A landscape with many valleys, sampled at points; each row gives a point and its height.
A ball rolls from a point to the lowest of its 2 nearest points, and stops where none of them is lower. Distance is the straight distance between rows; heights are no part of it.
Kana h=1.18: [115 156 113  78 136 107 162 118 159 112 182 110 197 103 139 115 111 121
 105 106 132 152 105 147]
delid h=1.40: [128 159 155 103 168 103 189 124 132 159 170 133 178 143 155  82 110 150
 122  94 120 153 103  99]
ninu h=5.51: [193 147 112 167  95 119 124 114 110 160  30 121  49 119 122 104 108 103
 139 104 130 124 173 102]
Lel h=4.19: [136 153 117 149  91 145  81 115 126  97 120 148 122 101  70 124 145 150
 132  67 121 124 185 118]
Sebup h=4.82: [ 40 133 150 141 124 143 145 149 133 126 187 148 144 169 135 154 139 137
  97 132 112 118  76 118]
dopo h=4.97: [165 103 122 170 111 175 123 137 119 122 140 106 134 122  96 118 143 100
 124 140 139 162 174 107]
tigi h=6.29: [155 144  99 108 162  83 147  87 147 170  95 131  83 161 153 106  88  73
 136 183 145  87  97 134]
fisis h=3.41: [113 120 105 167  75 155  82 119 124  71 106  94 106  76 107 153 154  63
 112 123 140 150 138 149]
Vasu h=3.99: [113 176 117  99 123  85 106 109 165  97  93 136 110  96 158 121 110 147
 104  91 104  81 117 180]
gerot h=5.32: [ 65 178 158 107 139  98 146 148 148 117 169 177 162 136 120 136 134 183
 123  81  99 114 102 119]
bada h=5.68: [152 122  90  97 163  84 153 112 155 149 133 121 121 137 111 117 108  90
 133 172 153 113 108 138]
Ribot h=5.65: [192 126 102 125 150 100 163 145 142 137 105 170 120 134  88 105 113 127
 133 123 144 128 184  98]
fogor h=6.36: [163 146 136 119 154 120 160 140 145 167 108 169  98 156 129  90  92 158
 120  99 114  90 163  91]
bag h=5.12: [104 131 143 126 134 151 144  87 127 153 184  66 170 129 196  93  91  98
 108 141 145 163 108 127]
bamef h=1.39: [103 146 159 125 133 139 124 128 137 120 142 115 161  94 135 116 141 166
 137 104 119 151 136 156]
fak h=4.47: [129 112 153 155 156 147 178 170 122 142 152 176 146 169  89 114 123 156
 130 130 121 138 155  67]
Sise h=5.14: [181 158 107 184 101 160 126 133 125 152 118 143  57 129  93 112 127  79
 104 125 154 128 209  66]
dosin h=0.74: [219 126 105 108 128 112 135 136 104 124  60 131 137 117 114 112 132 126
 171 104 134 161 155 134]
Teset h=1.46: [121 156 159 166 118 145  82 100 137 155 133 110 100  78 150  60 134 162
 124  71 132 141 184 117]
reruv h=4.05: [164 101 124 111 153 143 151 126 111 165 122 119 145 166 142 107 116 123
 155 171 136 140 134 116]
Zor h=3.97: [122 103  95 135  81 112 101 106 121  75  81  91 108  83 129 159 135  62
 124 155 144 128  99 177]
gena h=4.83: [110 150 118 105 122 117 112 142 146  86  86 141 137 114 110 176 154 175
 137 112 113 116 118 162]
rete h=3.49: [ 94  99 111 124 145 133 162 152 132 114 183 182 147 183  67 158 136 131
 117 153 128 124 108  88]
led h=1.85: [186 135 141  98 137 109 116 135  86 159  60 111 145 115 172  93 112 182
 202  98 110 146 147 144]
Nupu h=5.34: [161 139 118 154 107 138 116 141 125 139  78 135  99 103 111  99 131 163
 148  82 124 148 188 117]
Potos h=3.73: [ 98 115 171 182 120 165 118 143 113 144 119 165  95 143 119 113 141 185
 124  91 106 105 151  89]
nep h=5.62: [193 133 126 103 166  94 183 142 141 151 138 145 176 134 121 103 112 161
 157 109 124 149 154 113]
fufu h=5.13: [155 169 129 162 124 141 114 132 142 135 167 156 111 114  94  92 118 122
 120  85 136 130 211  85]
lisag h=0.85: [153 143 158 128 135 132  98 114 113 160  72  97 133  98 166  80 139 180
 190  93 115 151 155 157]
veme h=5.96: [164  99 134 113 173 118 175 142 121 168 110 170 123 185 107 135 117 172
 145 161 135 109 119 100]
Gikel h=7.01: [102 152 165  89 166  84 172 170 145 155 129 151 161 167 158 140 120 194
 136 104 104 118  83 129]
tabag h=1.61: [190 117 127 136 122 147 104 125 103 132  56 109 126 107 137  95 132 131
 167 112 113 170 161 145]
Fep h=0.52: [123 160 161 165 144 143  99  93 114 185 107 106  82  96 183  47 113 169
 143  89 113 129 170 114]
sib h=0.45: [123 130 114  69 138 104 163 137 138  94 182  88 211  97 132 157 123 113
 110 134 153 166  96 155]
gat h=4.36: [134 124  61 101 121 106 121 132 155  62 145 138 159  95  55 154 146  90
 121 130 145 128 129 146]
bop h=3.74: [149 131 115 107 143 138 128 152 136  80 145 138 180 100  90 154 159 148
 142 113 112 156 145 166]
fizup h=1.63: [ 71 117 138 111 136 142 129 135 129 125 133 130 118 149 146 163 121 156
 115 145 112 101  94 145]
pere h=5.47: [ 86 168 178 119 140  92 144 176 132 124 147 173 152 110 129 126 152 207
 148  68 108 123 129 124]
Bege h=2.70: [ 82 114 185 174  99 162 100 158 106 111 151 147 160 112 105 149 181 179
 148 111 121 177 138 127]
nav h=0.76: [ 65  98  82 101 137 125 134 137 153  91 187 135 136 131 100 177 110  97
  82 159 149  95  69 116]
seso h=4.17: [149  92 146 140 127 170 126 148  95 114 156  90 181 119 124 130 157 127
 149 146 131 185 153 135]
vuk h=4.46: [ 73 162 151 108 132 119 126  80 151 153 141  90 129 122 211  98  88 148
 100 121 117  95  94 167]
Tizud h=1.38: [141 133  97  48 157  76 157 114 138 102 153 102 190 107 153 152 106 118
 116 152 154 140  89 176]
Sivak h=5.30: [ 91 140 119 126  85 146  90 141 120 103  92 172 104 149  98 167 147 194
 135  84 102  74 126 140]
tanes h=4.03: [135 110 145 148 119 169 115 140 126 150  80 148  89 155 129 125 123 179
 119 109 104 104 145 109]
zunar h=4.04: [ 68 121  96 150  73 156  79  99 134  75 182 106 145  94 106 143 129  82
 101 124 138 120 138 142]
Lese h=4.69: [ 80 153 160 131 138 140 133  91 132 168 159 111 125 140 195  86  87 132
  94 126 112 113 100 128]
nopu h=3.35: [109 115  90 132  94 150  99 140 129  74 119 134 124 106  89 169 158 118
 123 118 119 130 128 140]
feg h=3.27: [114 113 180 180 125 164 142 157 111 135 156 161 151 130 107 107 151 169
 146  95 123 167 165  84]
Safar h=4.10: [ 78 155 140 134  90 137  93  94 156 109 171 137  90 142 139 133 100 120
  69 106 122  66 113 134]
Vizuk h=7.53: [100 120 162 164 116 183  96 102 131 151 102  94 104 127 164 117 131 133
 126 134 113 130 123 147]
Muz h=6.87: [ 98 153 143  74 155  80 150 166 143 117 116 162 140 140 138 156 138 204
 140 106  98  99  91 133]
Tep h=5.74: [184 162 119 168 114 129 118 130 133 141  72 148  60 104 122 106 124 104
 116 105 127 123 175  91]
Ziz h=2.29: [108  90 135  93 154 116 170 176 118 116 195 125 201 166 127 188 145 114
 119 162 142 150  81 118]
gefo h=4.89: [148 177 128 176 107 168 111 127 145 142 160 155  77 136 105  99 121  91
  82 108 149 114 207  61]
Tal h=4.49: [ 99 147 130 140 106 142  98 104 152  98 143 129 114  92 129 122 117 117
  92 107 107 113 139 147]
tam h=1.96: [141 145 152 122 146 118 106 111 111 167  79 100  99 119 185  63  90 174
 193 105 105 119 145 140]
pefo h=4.65: [161 120  88 119 112 113 119 126 139  68 118 125 160  78  71 147 151  80
 145 128 140 159 151 157]
nozuz h=4.88: [112 156 160 146 148 147 163 108 139 185 173 119 128 160 163  82 101 127
 102 119 120 126 120  99]
povi h=3.05: [108 150 175 120 141 122  90  86 118 175 137  73 149  92 200  68 113 163
 163  99 119 150 138 156]
bokun h=3.92: [ 73 135 142 132 134 127 160 155 137 118 191 191 142 185  79 134 133 151
 107 117 111 108 104  90]
rozu h=5.73: [170 130 154  96 159 111 173 161 104 165 114 164 160 138 130 118 111 190
 174 103 114 129 149  99]
Golo h=4.90: [134 112 144 120 127 133 144 175 105 137  77 171 140 142 113 150 143 203
 159  98 104 138 137 108]
Pesa h=5.02: [133 143  95  83 147  94 147 136 161 119  97 190  91 149 106 148 109 142
 106 143 126  72 103 130]
tis h=4.40: [186  65 137 146 119 189 126 147  73 153  91 104 147 168 128 138 153 133
 160 161 133 172 148 104]
zigod h=2.56: [134  81 133  91 157 128 146 172  90 119 164 104 185 159 144 186 166 138
 141 168 138 157 104 122]
posop h=2.37: [ 43 142 158 115 106 149 104 124 141 111 132 144 110 142 157 162 118 173
  91 125 101  88  87 159]
gukef h=6.65: [150 151  95 129 144  74 150  73 136 166 117 108  77 140 169 101  96  25
 129 199 157 103 105 121]
vis h=5.08: [ 56 152 163 122 137 101 172 166 141 129 170 164 159 166 137 144 125 168
 109 113 111 133  82 121]
Levum h=2.31: [ 88 113 176 178 111 169  81 117 110 126 144 128 130  94 111 115 168 168
 134  95 114 171 152 113]
Pufip h=5.10: [107 130 122 118 114 136 119 159 134  98  99 174 132 142  97 179 153 188
 138 118  95 108 117 123]
kofu h=6.17: [191 160 100 133 121  74 136 109 139 115  66 128  91  96 100 126 126  88
 133 134 136 124 136 134]
pigo h=4.18: [164  94  89 135  89 103 113 102 101 102  82  65 128  82 129 158 149  38
 144 173 145 153  94 164]
Lini h=5.20: [130 132 150 118 128 129 114  91 113 150 152  63 164 131 196  94  92  76
 133 166 153 153 126 164]
Fimiz h=3.00: [ 92 124 104 132  88 146  85 110 138  93  96 136  61 127 145 170 112  97
  79 138 130  81  90 168]
sapak h=5.25: [186 124 118 163 115 134 119 117 114 160  59 108  75 139 136 107 122  90
 147 152 122 132 157 117]
biza h=7.16: [201 170 127 126 123  90 127  92 121 148  96  92 126  97 155  78 116  67
 178 129 135 148 177 137]
Bal h=3.53: [ 64 169 182 148 129 125 154 132 142 149 185 171 123 164 129  84 119 171
  92  83 102 105 115  87]
riges h=7.23: [ 88 150 186 134 145 120 133 144 116 169 114 129 121 147 180 116 132 202
 147 108  97 124 116 128]
nadig h=3.25: [118 172 134 109 128 105  98 114 149 142  84 118 105  87 177  99 114 161
 127  93 107 104 128 174]
Sos h=3.39: [122 126 140 127 108 140 129 182 116  83 142 146 178 120  95 165 166 170
 153 118 114 150 141 133]
zituf h=1.59: [ 98  98 118 102 152 133 160 149 124 135 170 121 160 160 131 169 119 114
  98 176 136 122  69 118]
Bibi h=4.52: [104 167 107  94 111 110  95 129 155  74  97 150 125  88 116 158 137 155
 120  85  95  89 115 190]
Ves h=7.41: [164 103 177 138 139 151 143 154  85 170 120 143 147 132 147  82 125 195
 184  99 112 153 176 107]
mimo h=2.94: [ 74 161 162 110 139 135 120 112 152 133 125 144  94 138 172 126 100 170
  83 108  95  77  95 156]
kes h=2.08: [112 111 138 131 143 149 162 125 124 128 195 110 172 141 131 115 116 106
 103 154 134 143 106 112]
miput h=5.48: [133 119  67 116 150 101 136 136 162 119 120 190  79 169  67 160 128 140
 111 159 145  70 102 115]
vuko h=3.45: [203  81  94 128 109  80 122 108  80 128  43  85 119 138 117 146 149  72
 175 180 143 150 110 137]
sok h=2.38: [138 116 135 158 136 163 150 131 125 127 207 123 165 131  92 113 129  95
 103 143 133 163 142  93]
falal h=7.30: [177 169 134 160 103 125 113  97 134 139  89  88 106  75 149  74 141  83
 157 101 141 148 182 131]
bifa h=4.64: [ 18 124 136 133 111 153 138 129 144  94 215 139 142 152 133 151 119 117
  82 127 138 117  82 122]
zabev h=5.31: [161 152 130 110 158 120 159 109 145 160 152 112 156 136 138  79 100 102
 126 138 138 143 146 117]
dab h=4.81: [151 114 118 190  96 175  94 119 121 124  96  91 101 109 113 119 146  83
 125 132 133 167 172 118]
bibiz h=3.75: [211  72  89  97 124 119 108 128  59 126  69  89 150 148 132 153 161  89
 173 178 144 173 112 147]
lol h=1.55: [ 69 114  90 133 117 144 118 122 144  87 202 132 133 132 107 146  98  84
  80 140 150 105  98 118]
fipu h=2.83: [124 156 173 143 147 125 132 104 123 175 162  90 153 100 178  45 112 153
 154  85 121 160 145 128]
Tuvi h=4.63: [ 64 125 113  85 119 118 137 144 140  80 160 111 181 111 136 184 126 142
 105 134 140 133  91 163]
befe h=4.31: [155  79  92 148 110 121 120 121 118 100 118  83 127  99 113 153 130  18
 129 182 172 141  94 134]
nupe h=5.03: [120 160 146 118 151 143 172  78 146 174 182  92 152 148 180  76  74  91
 103 133 119 148 103 106]
let h=5.97: [199 168 103 144 121  79 144 123 153 135  66 154  81  99 109 124 116  91
 138 116 137 113 182  98]
suker h=4.26: [174  88 138 128 133 154 148 158  87 161 100 137 139 178 129 133 128 159
 173 156 125 150 144 105]
Sovo h=4.23: [ 85 136 162 139 151 133 167 145 136 159 157 179 109 197 127 122 100 157
  86 131 104  91  99  83]
rinev h=4.21: [103 106  64 136 118 117  99 126 142  84 128 130  82 108  94 183 128  42
  97 170 166  85  77 131]
kiben h=3.04: [154 132 141  66 180  77 173 135 107 165 148 139 185 190 177 144 121 171
 175 141 130 140  94 121]
boko h=3.66: [113 154 140 161  89 170  81 104 146 127 132 136  53 158 142 122 119 111
  60 129 123  77 130 109]
vidok h=3.85: [129 160 119  99 130 104 123 142 149  92 127 168 146  83  83 131 142 176
 144  80 117 120 159 144]
Gef h=7.47: [128 121 150 173  96 164  79  74 119 152  74  78  85 103 175 105 125 104
 136 135 127 149 139 159]
rudot h=5.64: [154 192 103 161  99  97 123  96 150 107 110 113  89  67 128 118 132  61
 110 108 142 128 173 142]
valog h=2.57: [ 80 113 100 142  75 160  70 122 143  82 144 133  68 137 121 172 119  78
  75 131 136  69 104 141]
Sez h=5.09: [170 147 113 162 104 133 102 129 135 107  82 118 115  96  96 104 151 115
 127  94 125 156 174 132]
Tosoz h=4.87: [128 130  66 132 141  95 145 116 157 119 159 138 105 119  93 132 118  35
  87 172 167 116 114 110]
dutat h=1.81: [ 57 111  89 115 129 145 114 151 137  98 157 152 120 157 103 193 133 116
 108 165 124  82  81 131]
rigep h=3.06: [127  98 154 153 121 174 120 165 102 122 139 147 158 131  89 144 165 172
 152 121 116 161 152 107]
zesov h=5.21: [ 92  89 126 120 148 150 148 176 118 120 131 142 141 175  96 202 155 153
 137 173 123 124  83 112]
Kagu h=3.46: [124 149 120 188  84 166 101 111 143  99 176 120 114 101  86 112 150  83
 108 113 144 138 187 106]
baz h=2.63: [161 118 161 118 140 148 111 121  92 143 124  83 158 120 163 108 147 150
 177 123 123 162 140 153]
gedap h=4.43: [139 145  90 103 142  92 134  98 167 115  99 153  68 142 123 140 109 103
  90 141 134  69  96 137]
rop h=4.53: [127 124  75 134 104 100 112 112 157  89 148 144  92 103  87 162 124  47
  82 145 148  94 117 119]
Seke h=2.69: [105 135 201 156 133 131 144 124 112 163 171 109 163 116 163  69 139 166
 133  87 116 174 131 113]
Luf h=3.95: [105 103  77 154  86 124  95 108 133  96  94 110  57 110 121 177 119  50
  96 165 136 101  79 136]
Dov h=3.07: [126 131  96 172  96 151  95 110 133  84 153 109 118  78  96 128 148  42
 112 127 148 143 164 135]
lapu h=3.52: [132 157 139  87 131  94 118 135 152 103  95 106 160  77 162 138 129 168
 152 102 112 123 126 202]
Dida h=5.84: [168 130  92 144 129 129 136 133 145 116 129 183 111 141  64 122 131 124
 115 118 144 121 194  87]
Sukod h=5.11: [152 124 126 129 132 140 138 120 135 131 143 109 144 112 117 104 125 107
 123 141 133 146 168 126]
fug h=5.63: [ 68 151 188 130 131 105 131 178 137 120 139 153 154 134 162 159 151 201
 138  86  88 145 104 134]
fite h=4.96: [125  96  88  85 152 118 148 157 131 116 193 107 176 128 102 154 129  77
 117 177 161 146  94 130]
denak h=7.31: [102 125 206 148 143 127 117 141 110 171 125 120 126 112 172  86 157 206
 151  77 103 144 130 128]
vagu h=4.02: [200  80 129 131 136 158 108 120  46 140 131  83 176 148 154 124 143  86
 165 171 141 171 160 129]
Fogi h=0.61: [101 152 166 127 146 119 157 136 143 144 171 131 164 125 135 110 122 160
 117 111 119 139 118 120]
nogat h=6.41: [133 152 119  75 179  88 179 117 160 158 123 145 142 165 137 124 100 155
 125 148 124 102  96 131]
kul h=7.58: [121 113 156 195 111 183  87 108 120 155  99 118  86 120 150  97 148 151
 120 115 112 136 161 127]
kon h=3.50: [150 151  93  78 142  79 149 148 150  93 108 170 154 104  87 138 138 161
 144 113 126 110 126 151]
tok h=3.86: [ 68 127 142  73 128 117 119 124 135 128 112  76 152 124 212 174 102 158
 136 153 133 124  81 188]
kefat h=2.80: [100  93  71 104 104 125 100 150 133  60 120 123 151 106  88 200 156 126
 138 149 134 131 110 150]
Nofe h=3.69: [124 105  85 172  93 150  98 115 115 101  86 100  81  95 116 157 135  57
 114 146 145 135 112 141]
sav h=2.36: [155 124 167 113 130 126 106 138  84 119 107  92 189 103 169 143 172 178
 169 103 121 177 145 153]
saz h=7.34: [131 111 203 142 139 149 108 148  74 185 111 110 143 129 177 105 157 197
 183 106 111 163 137 122]
dif h=4.61: [118 175 144 171  94 164  79 108 145 138 176 162  87 134 121  97 129 108
  77  93 131 101 183  99]
Zokoz h=4.33: [137 128 146 133 121 145 111 139 113 174  66 128  93 126 149 111 119 192
 154  95 104 112 137 131]
firut h=5.33: [142 170 100 139 110 105 110 102 168 109 109 130  77  97 139 120 125 102
  95 116 136 102 145 144]
tevi h=3.65: [148 109 128  82 169 109 168 134 107 165 135 126 155 188 152 134 122 148
 158 169 123 140 101 125]
Zul h=2.20: [149 147 144  72 166  86 202 122 131 157 157 140 186 180 161 109 100 158
 134 129 123 148  82 105]
vum h=7.13: [ 91 140 187 114 163 109 170 153 116 171 135 146 145 169 176 111 121 176
 137 114 106 136  88 115]
gupa h=4.12: [136 156 130 137 115 138 118 139 140 113 137 159 140 100  94 105 137 181
 136  69 107 121 184 112]
Lovo h=6.39: [186 151  86 127 107  44 141  86 138 107  51 107  81  82 114 149 130  64
 135 151 138 107 101 132]
filuv h=2.19: [151  75 149 114 167 133 171 171  82 139 171 134 193 184 125 160 157 136
 146 175 137 158 114  92]
voge h=2.58: [ 63 121  95 111 111 137 109 140 149  79 135 166 139 144  91 204 155 143
 118 129 114  94  95 132]
koted h=5.50: [176 116 109 136 139 140 150 131 122 147  84 132  93 151 124 115 121 111
 140 130 129 126 145 115]
Gapu h=3.83: [114 157 117 164  93 161  94 120 143  97 169 151 134 118  83 126 145 126
 117  92 126 130 178 112]
fuz h=5.83: [145 114 156 120 172 111 189 170 110 170 124 176 140 179 127 133 108 201
 154 126 116 121 121  88]
tareb h=2.32: [108  74  65  93 119 126 109 145 127  78 127 107 142 103 101 197 142  94
 127 171 162 131  74 166]
Negum h=3.48: [ 77 127 196 194 119 150 120 160 116 138 163 175 126 142 103  95 153 175
 122  76 111 136 153  96]
sifa h=4.59: [108 115 169 154 120 169  91 133 114 175  53 123  77 127 176 112 135 213
 162  93  94 123 118 126]
mepuf h=4.06: [116 151 113 109 116 120 114 130 149  83 163 124 175  83  90 134 135 124
 124  99 131 144 154 159]
dul h=4.42: [ 34 150 135 117  98 132 120 111 157  92 192 144 124 142 118 150 106 134
  72 103 129  81  91 132]
nor h=3.91: [124 151 137 100 119 113 102 103 141 124 111  80 142  72 171 107 129 138
 147 106 123 150 134 190]
Volu h=2.54: [ 78 140 199 143 132 133 142 131 118 153 187 112 195 127 175  97 131 147
 111 106 119 192  99 124]
terob h=6.14: [146 130 126 106 164 115 161 133 148 156 119 158 126 159 115 123 104 159
 117 137 124 102 128 107]
Zila h=2.55: [148  76 149 144 159 165 184 166  99 164 160 146 155 194 105 130 142 139
 139 174 145 143 127  74]
roki h=2.35: [ 68 127 168 145 126 142 153 117 131 129 201 108 174 125 158 118 118 124
  96 127 129 160  90 123]
sufo h=6.69: [108 148 124  60 158  72 161 146 166 130 124 149 138 144 138 154 108 172
 113 129 111  88  83 147]
mov h=4.37: [114  68 148 171  94 207  92 137  94 119 134  80 133 113 137 159 162 126
 125 152 135 174 120 136]
nuf h=2.98: [191  91  89 103 133  76 139 101  86 137  65  99 113 151 137 133 124  65
 176 202 163 136  83 152]
sas h=6.06: [150 117  82 143 131 136 137 132 140 120 141 174  85 157  70 139 128  97
 102 150 143 112 157  77]
bito h=3.21: [ 56 159 185 154 113 130 117 132 133 133 168 169 114 130 131 106 140 179
  99  61 102 109 116 112]
rav h=4.51: [174  92  88 137 134 120 138 116 125 128 112 100 113 115 119 133 130  43
 136 177 149 135 129 135]
leta h=4.72: [139 131  93 140 147 128 156 115 163 137 182 116 115 132 101 105 109  52
  91 170 159 120 136 103]
kuf h=1.74: [ 95  83  74 105 148 108 123 134 147  95 144 121 127 119 106 190 118  91
 102 179 164 105  66 147]
Gubes h=4.62: [148 146 144 114 138 107 143 151 124 150 109 148 151  92 130  88 132 209
 173  72 107 132 164 123]
lalas h=4.67: [ 94 108 177 163 143 160 169 179 108 143 168 162 153 179 106 132 148 142
 129 130 122 163 129  83]
malak h=1.97: [111 134 179 171 121 162  95 109 128 141 146 118 129  83 136  92 137 152
 120 101 122 156 172 134]
Zode h=2.92: [143 129 170 114 137 139  94  96  88 176 124  89 148 131 195  79 106 153
 180 127 118 149 136 161]
Dovez h=5.90: [128 101  76 146 140 137 132 148 143 120 150 173  83 181  71 157 127 104
 101 170 153  60 102  99]
zol h=2.86: [ 36 161 183 135 115 128 115 142 142 117 152 164 126 132 145 136 133 191
  95  85  89  98  87 142]
fafo h=5.38: [171 100  91  82 165  90 163 127 138 133 149 131 164 155 109 131 128 115
 145 180 164 135  95 141]
Saru h=4.91: [147 142  86 141 121 106 123 101 158 102 116 124  95  96 120 132 125  45
 106 136 142 100 128 136]
bol h=4.38: [114 131  93 127 152 122 157 124 158 132 179 142 128 144  92 116 107 102
  86 153 134 117 121 102]
supa h=4.85: [177 132 114 127 116 136 117 131 143  94 112 125 156  74  88 111 161 109
 148 101 135 168 169 149]
zolar h=5.35: [192 133 104 166 116 126 151 126 126 144  99 140  88 121  85 107 133  65
 132 135 154 153 200  82]
ralek h=6.86: [147 166 121 139 121  88 150  60 138 155 113  79  87  98 181 112 101  21
 142 166 148 110 119 140]
luzo h=5.85: [171 139 107 112 158  96 156 107 137 162  86 145  87 152 141  98  98 107
 138 148 140 102 144 115]
Detu h=5.52: [203 105 108 144 141 128 152 142 122 130 108 147 136 124  81 104 136 102
 142 134 147 165 191  96]
fefe h=3.87: [109 160 168 137 155 125 174 142 134 170 155 177 122 176 128  99 101 176
  94  94  98 107 131  63]
mures h=2.30: [171 125 144 161 101 135  73 103  98 147  41  66 113 107 154  94 130 118
 185 116 125 169 154 149]
pib h=3.90: [197  81 118 106 138 136  95 122  37 141  93  88 168 163 168 139 151 104
 190 176 129 175 130 153]
bikun h=5.15: [141  91  80  84 163  96 156 133 155 133 166 109 153 152 124 145 113  91
 105 184 172 124  65 139]
Les h=4.92: [197 105  98 187 100 140 125 122  94 139  77  95  97 129  97 118 148  50
 146 159 146 166 161  99]
fego h=3.20: [ 93 118  85 108 118 113 124 134 142  94 164 186 138 151  53 184 147 137
 118 126 126  82 116 116]
bug h=4.35: [ 91 139 101  79 143 106 140 138 161  75 149 142 163 108 108 160 129 132
 106 140 129 113 108 163]
lamil h=5.04: [197  89 108 171 114 158 128 135  96 164  66 108  93 144 103 106 130  94
 132 142 141 157 168  88]
Butu h=2.28: [158 146 120  40 156  65 151 137 137 104 124 118 178 109 134 153 133 144
 140 146 127 134 110 178]
nopo h=7.40: [153 132 144 159 108 141  96 101 132 129  97  80 113  88 158  97 129  95
 140 126 132 157 157 165]
Naso h=3.29: [119  98 149 129 106 151  75  94  95 133  86  64 137 105 195 140 143 128
 163 144 127 159 111 186]
vulig h=4.50: [144 139 164 139 137 117 132 142 117 168 118 154 114  97 146  60 120 210
 154  61  98 121 180 102]
Nal h=0.46: [ 91 102 126 114 153 146 163 130 137 148 139 119 118 162 149 134 104 131
 106 170 127  99  82 138]
Varis h=2.00: [115 104 117 138 148 142 128 122 141 147 107 131  77 172 146 146 115 119
  96 169 122  87  99 125]
bas h=2.87: [155 115 151 131 111 152  67  90  82 158  50  68 116 118 195 110 127 132
 188 141 124 163 125 169]
Nat h=3.84: [108 145  93 104 137 113 132 122 159 100 163 164 123 136  78 144 123 114
 102 130 127  84 126 114]
kosab h=4.48: [147  73 137 166 102 191 103 141  90 136 102  89 126 134 116 138 158 116
 145 150 119 166 139 127]
gotiv h=4.73: [184 112  94 164  99 110 139 112 112 118  85  95  90 109  98 142 143  41
 130 161 147 145 130 113]
kad h=4.75: [161 129 142  98 138 112 136 175 110 135  74 156 128 117 133 132 131 224
 170  75  99 129 153 133]
Luga h=7.38: [151  98 182 163 117 157 112 162  85 159  93 130 141 119 139 116 152 210
 177  99 118 171 163 117]
bem h=3.64: [130 140  98 126 109  96 105 107 145 105  75 136  48 117 130 160 122  81
  90 140 131  76  95 152]
pofi h=1.62: [226 116 100  88 145  79 153 114 104 147  67 143 130 143 117 120 117 125
 181 148 143 146 149 137]
peval h=4.80: [ 89  99 100 105 136 133 134 153 139  89 172 107 175 114 105 181 132 115
 113 169 145 138  96 142]
Fum h=4.22: [105 151 134 128 114 128 101  90 148 110 112  94 114  73 152 124 117 108
 113 111 125 129 131 173]
Niroz h=5.07: [ 92 127 129 138  74 162  65 126 124  90  97 150  81 135 110 158 147 158
 100 104  99  91 118 142]
puz h=4.60: [ 76 111 130 118 156 145 163 150 136 135 157 168 106 194 123 154 117 150
  84 157 119  78  74  97]
Sule h=4.66: [146  82 106 168  85 177  85 142 110  99  95  97 122 110  80 154 154  94
 132 132 130 167 145 116]
Kel h=5.49: [188 149 135  83 173  88 161 121 126 162 138 123 181 139 136  73  95 119
 165 122 133 154 159 122]
tif h=7.44: [135 109 184 140 150 146 164 161  91 192 127 133 139 171 167  82 113 180
 165 109 109 146 140  87]
Gam h=4.95: [ 63  97 147 118 154 130 164 174 125 128 146 159 136 199 119 185 155 157
 105 169 127 104  70 109]
Vora h=1.93: [113 140 167 111 115 129  99 148 111 109 127 103 164  82 149 151 168 192
 155  93 116 161 125 173]
sul h=7.03: [178 152 116 124 134  98 141  78 129 150 112  90 103 106 151  91 105  40
 157 157 150 130 160 132]
talun h=2.65: [133 109 104 161 119 158 126 132 129  99 199 116 152 101  82 124 136  58
 114 143 144 162 169 105]
tasuv h=3.58: [ 92 176 142 106 114 118 100 109 166 111 138 158  74 131 146 145  97 146
  80  96 114  55 102 151]
zado h=4.27: [121  74 137 141 114 172 114 142  90  97 144  79 172 112 145 168 157 123
 135 161 137 173 126 150]
fakos h=4.24: [ 99 130 139 129 152 119 165 168 124 124 146 196 141 171  79 140 133 172
 130 120 112 107 138  93]
vazi h=2.02: [135 170 148 127 132 115 102  90 145 163  97 105  83  98 190  60 106 155
 154  91 114 103 145 138]
mak h=4.16: [ 85 153 149  82 132 117 133 104 141 134 129  88 157 120 196 122  88 144
 136 121 125 124  83 191]
puvi h=4.20: [110 172 135 149  92 150  86 116 156 136 186 158  46 151 126 117 109  91
  72 105 129  73 155 100]
patep h=2.34: [211  93  95  89 157  82 137 103  86 133  88 134 141 152 140 123 122  95
 186 186 158 138 114 143]
Kasa h=4.09: [187  67 125 139 133 165 135 138  78 132 162  94 187 132 118 122 150 100
 149 167 152 169 159 116]
tilal h=2.04: [ 67 123  88 133 102 152  90 111 155  91 182 117  94 118 123 155 103  52
  78 139 160  79 114 127]
Temaz h=6.08: [160 115  82  94 162  70 151  97 138 146  90 119 100 159 139 136 106  86
 157 192 158  99  86 162]
bupe h=6.27: [144 110  67 158 132 127 118 120 144 111 139 165  69 152  72 152 130  59
  91 171 166  85 124  81]
Difi h=1.82: [109 176 130 116 127 118 161  98 172 126 196  95 168 105 154  95  94 103
  78 103 146 153 117 133]
Pifut h=3.01: [111 129 118 147 119 151 117 107 146 134 120 124  66 139 152 134 112  94
  80 152 126  85 125 129]
falom h=3.76: [ 71 104 106 153  71 167  81 116 131  69 148 123 128 116  88 163 150 110
 115 110 125 125 138 138]
Mobis h=4.79: [ 89 135 148 149  99 163  74 102 142 106 139 152  94 124 127 134 141 156
 101  88 118  94 138 135]
ton h=3.96: [134 129  76  78 142  89 144 142 156  75 127 145 145 117  77 168 131 124
 132 138 141 120 111 168]
guvav h=3.55: [ 94 104 139  97 110 145 100 115 122 121 102  62 149 105 189 156 124 134
 147 144 135 138 100 194]
Dokik h=3.02: [147 157 128  69 149  93 135 143 148 114 118 132 153 102 123 128 134 158
 135 103 112 114 129 180]
nunus h=4.34: [132 157 146 140 130 115 136 148 132 141 127 172 110 113 125  86 114 190
 125  61 101 102 163  98]
piban h=2.95: [129  71 126 142 168 150 167 172 120 128 177 154 153 177  83 159 150 137
 122 186 138 136 105  79]

Call two points neighbours if one is among the 2 nearest of the other. Go from one point of each pair to the other, from neighbour to neighbour, staying as low as possible. Name the highest point that can't be avoided.
filuv, Nal => zigod
Fogi, kes => povi
Dokik, filuv => lalas
lisag, Fep => vazi
Dov, Dokik => Lel
kes, dosin => kosab
sib, Fep => mepuf

Write out the way that a ball takes from each point below.
sas => Dida Ribot Detu zolar Sise gefo dif puvi boko Pifut Varis Nal
Ves => Luga saz denak riges vum Gikel Muz sufo nogat terob veme fuz rozu nep Kel zabev Sukod dopo dab Sule kosab mov zado seso Kasa vagu pib bibiz vuko nuf patep pofi dosin
bag => nupe nozuz Lese vuk mak tok guvav Naso bas mures tabag dosin
fug => gerot vis Sebup bifa dul Safar tasuv mimo posop fizup Nal
